Points on a hilly landscape, in no order, each with its height.
A ball rolls from a point to the lowest of its 2 nearest points, and stops where none of them is lower. Distance is the straight distance between rows; heights are no part of it.
Saf: [120  82 150 134 126 151  96  82 169 147 154 121 133 124 124 132 125 107
 103 156 159 123]  h=784
ged: [179 141 145 122  60  95  94 114 149 155  98  88 143 182 146 162 116 151
 135 127 121 119]  h=430
Kitu: [132 110 193 169 183 189 123 153  86 100 144 108 166  86 126 138 131 120
 167 106  71 137]  h=222
mub: [132  98 139 118 103 143 134  96 176 152 121 147  81 178 102 133  94 118
 109  92 108 130]  h=418
gume: [137  71 124 100 132 138 129 149 147 163 118  54 108 108 161 135  65 138
 129 152 126 105]  h=121
roba: [156 106 181 147 124 122 130  99 146 152 113 139 154  80 142 167  74 161
 106 114  94 112]  h=364
Tezit: [182 117 171 133 135 167 121 165 121 118  98 174 116  98 146 122  89 143
 125 126  59 160]  h=357
vit: [114 151 168 137 147 100 101 102 126 127 162 127 163 161 122 175 122 137
 112 130 108  91]  h=827
zudo: [112 122 138 135  90 102  76 146 157 160  98  84 107 182  95 150 112 124
 148 171 160  81]  h=748
Bet: [130 131 184 209 204 204 170 140 109 146 119  99 154  60 110 147 112 122
 137 101  99 155]  h=207
Gil: [150 129 130  88 150 168 171 197  64  37 121 204 137  97 103  79 172 200
  68  75 154 112]  h=510
Sezaz: [135 148 107 131  90  68 111  73 184 148  96  89 169 128 156  91 161 111
 134 113 137 113]  h=145
Bazuf: [150 144 137 182  75  95 138 132 168 161 143 112 131 172 142 102 110 119
  87 167 129  90]  h=507
dagat: [123 160 109 127 124 141 113 111 159 135  95  75 103 147 136 169 131 129
 123 209 103 145]  h=136
Pemi: [132 132 166 140 200 173 140 145  80 176 150 159 147  85 102 118  88  79
 119 147 109 117]  h=170
selaz: [130 136  95 152 147  99 166 154 121  78 114 183 100 110 123 132 115 132
 153  98 103 173]  h=162
vusos: [111 109 129 135 133  85 121 106  98 119 144 153 145 151 163 117 141  95
 139  78 154  97]  h=666
Kisoz: [125 119 125 179 199 113 162 132 116 134 147 104 106 148 104 133  80 116
 130 121  98 184]  h=153
nin: [ 84 112 149 137 130 141 121 139 176 135 141  33 151 170 124 112 150 130
 132 193 159 111]  h=569
kaso: [140 183 118 132 129 126 155 153  81 118 174 182 162 121 147 105 132 156
 122  76 133 157]  h=268
ronuz: [126  98  93 110 119 102 106 161  74  95 122 173  93 168 127 107 150 121
 129 140 101 114]  h=645
nevog: [141 161  81  81 152 111 154 147 102  51 124 194  95 102 116  93 218 195
  98 109 113 117]  h=431
Fofel: [137 159  51  68 148 121 155 131 135  64 138 162 107 112 133  53 197 154
 102 122 140 150]  h=386
tovir: [143 137 101  98 193 142 170 168  85  35 119 195  90 119 133  97 181 220
  60  91 126 131]  h=476
sov: [ 93 115 146 134  89  84 126  82 167 163  98  68 151 138 119 132 135 131
 133 121 147  90]  h=205
Zud: [114 124  98 133 125 106 152 142 127 100 104 145 105 201 147 149 168 147
 163  85 109 121]  h=678
kuf: [130 151  95 101  63  93 101 142 108 100 110 168  90 129 106  91 153 148
 130 131 108 124]  h=670
sile: [163 133 141  86  88 113  88 121 136 154  96 107 135 120 134 207 106 162
 131 103 104  89]  h=435
zalon: [104  67 134 133  70 130 108 127 111 121 122 123 145 156 151 117 173  93
 170 131 144 122]  h=606
Kek: [132  85 123 161 135 151 130 106 103 104 125 134 136  70 130 130 126  91
 147 168 116 138]  h=75
limop: [ 97 137 142 141  56  92 129 137 105  98 115 113 166 180 146 131 168 129
 160 132 157 125]  h=621
Vukib: [142 145 163 143 103 137 143 146 171 160 148 104 154 155 148 121  95 126
 103 196 133 130]  h=531
lago: [ 82 139 104 125 124 106 126 159 117 169 120 201 128 132 129  86 146 136
 140 101 134 121]  h=342
rit: [118 185 117 106 163 105 155 141  81 101 127 158 113  97 126  77  95  82
 100 131  81 141]  h=172
gudal: [120 129  96 129 112 107  57 118 138 121 130 125 100 216 126  65 175  91
 154 145 165 134]  h=605
redu: [129 164  95 123  53 120 126 132 153  84 117 150  97 116 121 138 169 154
 136 150 128  77]  h=696
ponam: [148 158 155 112 103 148 119 133 130 154 114 168 135  90 130 144 101 141
 117 137  79 147]  h=330
Faz: [ 99 116 145 115 134 111 136  91 119 119 121 133 177 143 144 140 113 115
 138  91 168 164]  h=679
tutoz: [106 159 136 101 130 153 161 112 158 171 108 138 150 155  93 147 141  99
 109 150 139 132]  h=244
votog: [ 88 116 134  98 138 162 123 134 134 162  95 117 118 105 125 125  98  94
 123 207 127 124]  h=118
Tof: [ 92 138 110  92 107 107 105 164 172 191 128 167 103 171 107  80 131 126
 152 130 139 100]  h=369
lesap: [ 89 143  78 145 115  96 123 116 124 107 115 151  94  74 122 126 114 125
 146 114 111 148]  h=211
Soz: [ 92  98 186 129 104 129 116 101 152 205 109  65 162 117 142 156 129 176
 105 132 161 117]  h=252
dol: [130 106 138 104 157 146 161 173 141 166 109  95 137 105 140 135  59 139
 141 114  78 144]  h=159
Rotak: [113 127 177 130 143 160 120 136 183 149 141  71 158 149 103 112 135 133
 116 186 122 158]  h=552
mav: [120  69 152 127 149 117  87 105 164 161 147  64 115 114  88 134 103 133
  88 150 175 113]  h=775
mul: [143  98 124 123  91 112  78 152 173 137 143 109 102 124 106 144 147 121
 172 153 149  82]  h=734
tasu: [160 153  91 122 120  88  59  90 138 129 149 112 104 192 145 117 160 103
 123 153 173 119]  h=620
zosu: [159 144 124 144 146 144  94  99  94 144 183 138 124 115 142 176  83 106
 102 149 132 146]  h=849
Dal: [135 119 186 121 214 179 153 152 160 166 130  81 113  90  91 166  57 159
  89 130 120 176]  h=872
dega: [126  98 101  75 122 126 106 145  85 116  86 151 106 149 113 108 186  90
 153 114  77  89]  h=629
mur: [159 131 108 172 149 125 145 147  73  40  98 202  87  69 129 121 116 128
 138  84 104 171]  h=209
guzo: [152 104 167 116 127 108 132 105 137 137 104 101 146 117 125 206  83 145
 138 105 119 133]  h=396
Pove: [133 132 104 111  71  98  95 146 165 114  79 120 135 129 113 118 170 129
 177 174 140  50]  h=719
vebub: [103 187 123 148 138 114 113 148  88 162 145 142 166 123 150 138 115 153
 151  85  96 136]  h=233
pitu: [124 122 186 117  73 144 163 124 127 113 105 198 139 126 128 130 143 108
 128 148 135 120]  h=331
tizo: [132 201 130 100  45  98 109 113 128  70 117 115 114 159 118 127 161 120
 136 165 164  73]  h=721
samib: [156 141 138 143 175 100 162 181  47  40 116 190 122  81 127  80 122 111
 115  95  90 132]  h=200
Viko: [102 140 116 187 169 124 150 122 116 166 135 134 177  94 133 126 139 131
 164  76 129 144]  h=206
lifa: [161  89 169 140  96 121 107  98 169 178 144  51 125 176 166 140 111 156
  72 147 142 139]  h=321
Rofo: [127 132 141  92 151 116 124 164  88 101 159 146 155  87 122  90 116 107
 137 140  59 137]  h=134
bak: [ 91  89 138 110 115 141 108 147  84 137  90 115 141 179 150 119 164 102
 181 126  94  91]  h=615
des: [ 81 157  97 120 131  84 103  92 114 111 148 180  99 136  86  69 134  99
 123  91 147 133]  h=284
kuv: [129 114 121 163 187 129 179 172 140  87 150 152 108 133 101 131  93 109
 150 133 137 170]  h=105
lami: [133 133 163 123 202 135 128 161  90 130 176 122 170 103 118  99  83  99
 127 110  77 114]  h=164
Tunim: [143 108 107 131 155 168 142 130  92 157 118 153 136  89 139 112 139  96
 149 116  73 139]  h=100
Zaba: [146  84 122  94 127 134 174 141  72  40 129 215 133  96 111  99 190 185
  92  60 143 121]  h=535
vuz: [152 128  88 148 101  96 151  83 165 118 134 115 157 107 181 110 192 126
 144 119 154 114]  h=93
belo: [ 71 155  77 146 154  79 111 102 112 120 143 135 102 131  89 119  85 115
 129 135 115 140]  h=245
tani: [146 154 146  89  80 154 144 111 133 129 107 151 143 139 101 162 111 106
 122 131 124 137]  h=290
megiz: [ 97 119 137 172 177 146 162 113 163 146 152 146 152  98 145 123  94 135
 148  86 163 134]  h=180
Dera: [ 70 140 103 102 116  90 114 129  84 114 152 185 141 153 121  68 166 145
 103 104 148 141]  h=315
Veb: [134 130  85  96 116 119 125 132 133 138 105  84 105 110 162 124 103 112
 158 139 137 117]  h=157
keb: [143 158  96  65 139 145 139 141 122  66 163 169 124 110 131  62 130 125
 126  96 148 158]  h=356
zegi: [178 154 132 112 176 163 144 144 105  78 174 167 132 113 147 123  81 111
 115  69 179 177]  h=314
vad: [159 117 156 103 165 181 120 123 139 179 137  64 114 113 139 164  64 175
 107 103 130 178]  h=864
poz: [138  65 143  99 134 174 174 126 155 177 116  72 100 119 130 155  81 148
 107 115 128  85]  h=154
katoz: [161 141 155 153  40 104 143 123 160 161  97  58 106 150 136 126 111 153
 111 156 137 105]  h=474
besi: [116 173 101 149 112 124 157 169 108  92 143 185 119 143 156  89 203 160
 114 156 114 115]  h=138
lilo: [165 111  92 166 186 158 119 145  95 126 159 160 137 122 125 138 162  88
 153 119  95 156]  h=120
vati: [120  99 155 145  79 113  91  94 156 188  77  80  93 178  69 179 116 153
 102 136 153 156]  h=311
Zinu: [154 117 162 138 113 132 139 105 184 211 145  68 157 128 134 147 134 159
  92 145 174 122]  h=281
Zugab: [136 130  69 116 133 119 139 140  86 101 115 155 161  87 154 130 184 136
 146 122 135 142]  h=175
malir: [142 116  99 138 117  74 124 100 128 131 104 118  99 198 184 107 129  96
 121 139 175  90]  h=638
Dugin: [ 94 112 119 102 118 168 112 113 137 176  86  59 107 128 114 162 139 119
 115 209 141 139]  h=87
dute: [164 124 149 110 174 168 143 170 129  97 125 143 121  84 159 150  81 133
 146 124  92 130]  h=380
dap: [ 86 115 124 143 168  75 104 138 120 140 109  97 111 130  92 135  83 119
 137 134 119 153]  h=203
ger: [133 142 126  95 164 135 156 177  43  70 115 153 155  67 129 106 136 121
 152 103 104 112]  h=169
peser: [154 127 120 165 144 102 108  76 120 144 160 131 135 134 149 161 125 115
 108 132  98 127]  h=841
Nat: [143 131 143 118 134 188 117  92 107 143 163  78 105 134 155 152  80 116
  93 129 133 178]  h=856
dop: [106 131  87 150  82  93 117  92  98 113 132 154 110 187 168 119 161 126
 126  97 183 102]  h=654
ris: [138  97 137 118  96 118  92  77 178 177  70  86 107 199 105 139 124 120
 100 107 121 122]  h=366
Dere: [121 125  93 168 103 149 143 147 127 122 161 177 120 137 114  88 202 108
 138 158  94 111]  h=84
suv: [172 118  84 154 116  81 161 120 115  98 127 141 157 116 183 130 152 145
 154 109 145 139]  h=137
kosor: [160 153 138 142 130 135 128 149 117 128 180 174 149  87 160 122  78 122
 126  84 154 175]  h=294
sep: [125 141  88 153 147 108 151 108 179 133 161 151 136 120 140 127 142 121
 131 127 167 127]  h=140
Gif: [137  97 119 159  95 157 153 131 124 109 165 119 144 109 120 126 166  98
 150 154  90 118]  h=46
Tupob: [139 122 174 165 177 177 154 168 104 179 125  80 141  81 124 144  66 144
 121  85  73 136]  h=189
Nifus: [ 97 135 133 151  79 147 106  85 166 165 121  67 100 127  80 193 131 167
 118 124 142 127]  h=251
Zan: [ 96 161 143  94 174 180 156 130  97 145 127 145 114 106 132 123  74  89
 109 164 130 137]  h=147
Luk: [121 166 146 145 115 165 121 108 166 141 136  75 101  98 103 188 116 154
 112 167 113 163]  h=196
Fiviz: [130 133  50 108 106 131 115 129 114 122 126 108 130  99 140 161 157 112
 164 152 160 104]  h=188
bofi: [115 102 172 129 104 116  61 118 146 168 120  27 123 151  86 154 132 146
 107 175 190 101]  h=763
karod: [100  95 132 142 140 119  82 134 147 117 135  93 112 196 133 115 161 108
 141 174 153 140]  h=588
rubam: [126 137 155 142 166 154 129 109 157 110 179 105 161 114 101 174 118 144
 143 118 121 122]  h=811
fani: [131 151 107 137 143 114 152  84 192 167 125 121 113 137 100 156 132 107
 105 153 142 141]  h=193
Lok: [117 140 121  89 162 156 151 158 131  63 179 170 126 114 112  74  81  93
 144  67 155 155]  h=335
zez: [134  94 152 118 128 184 172 101  96 119 131 199 138 106 149 141 149 105
 138 136 164 122]  h=355
runet: [122 118 165 139 121 149 102 102 205 109 156 151 144 120 109 154 151 144
 135 141 152 136]  h=796
pavi: [118 167  99 124 103  88 127 141 139 106  87 107 143 208 147 135 184 153
 180 114 144 102]  h=649

For each start below, name the point where the ball stops.
mul -> zalon
zosu -> zalon
dop -> ged
tizo -> zalon
Tof -> kuv

Call two points neighbours if one is among the 2 nearest of the other. Go from one point of each pair to the other, from neighbour to neighbour, staying as low as possible. Name the highest point that can't be avoided.
Rofo / kuv -> mur
gume / kuv -> Kitu
Rofo / ged -> sile
Dugin / Rofo -> Pemi
gume / vuz -> Fiviz
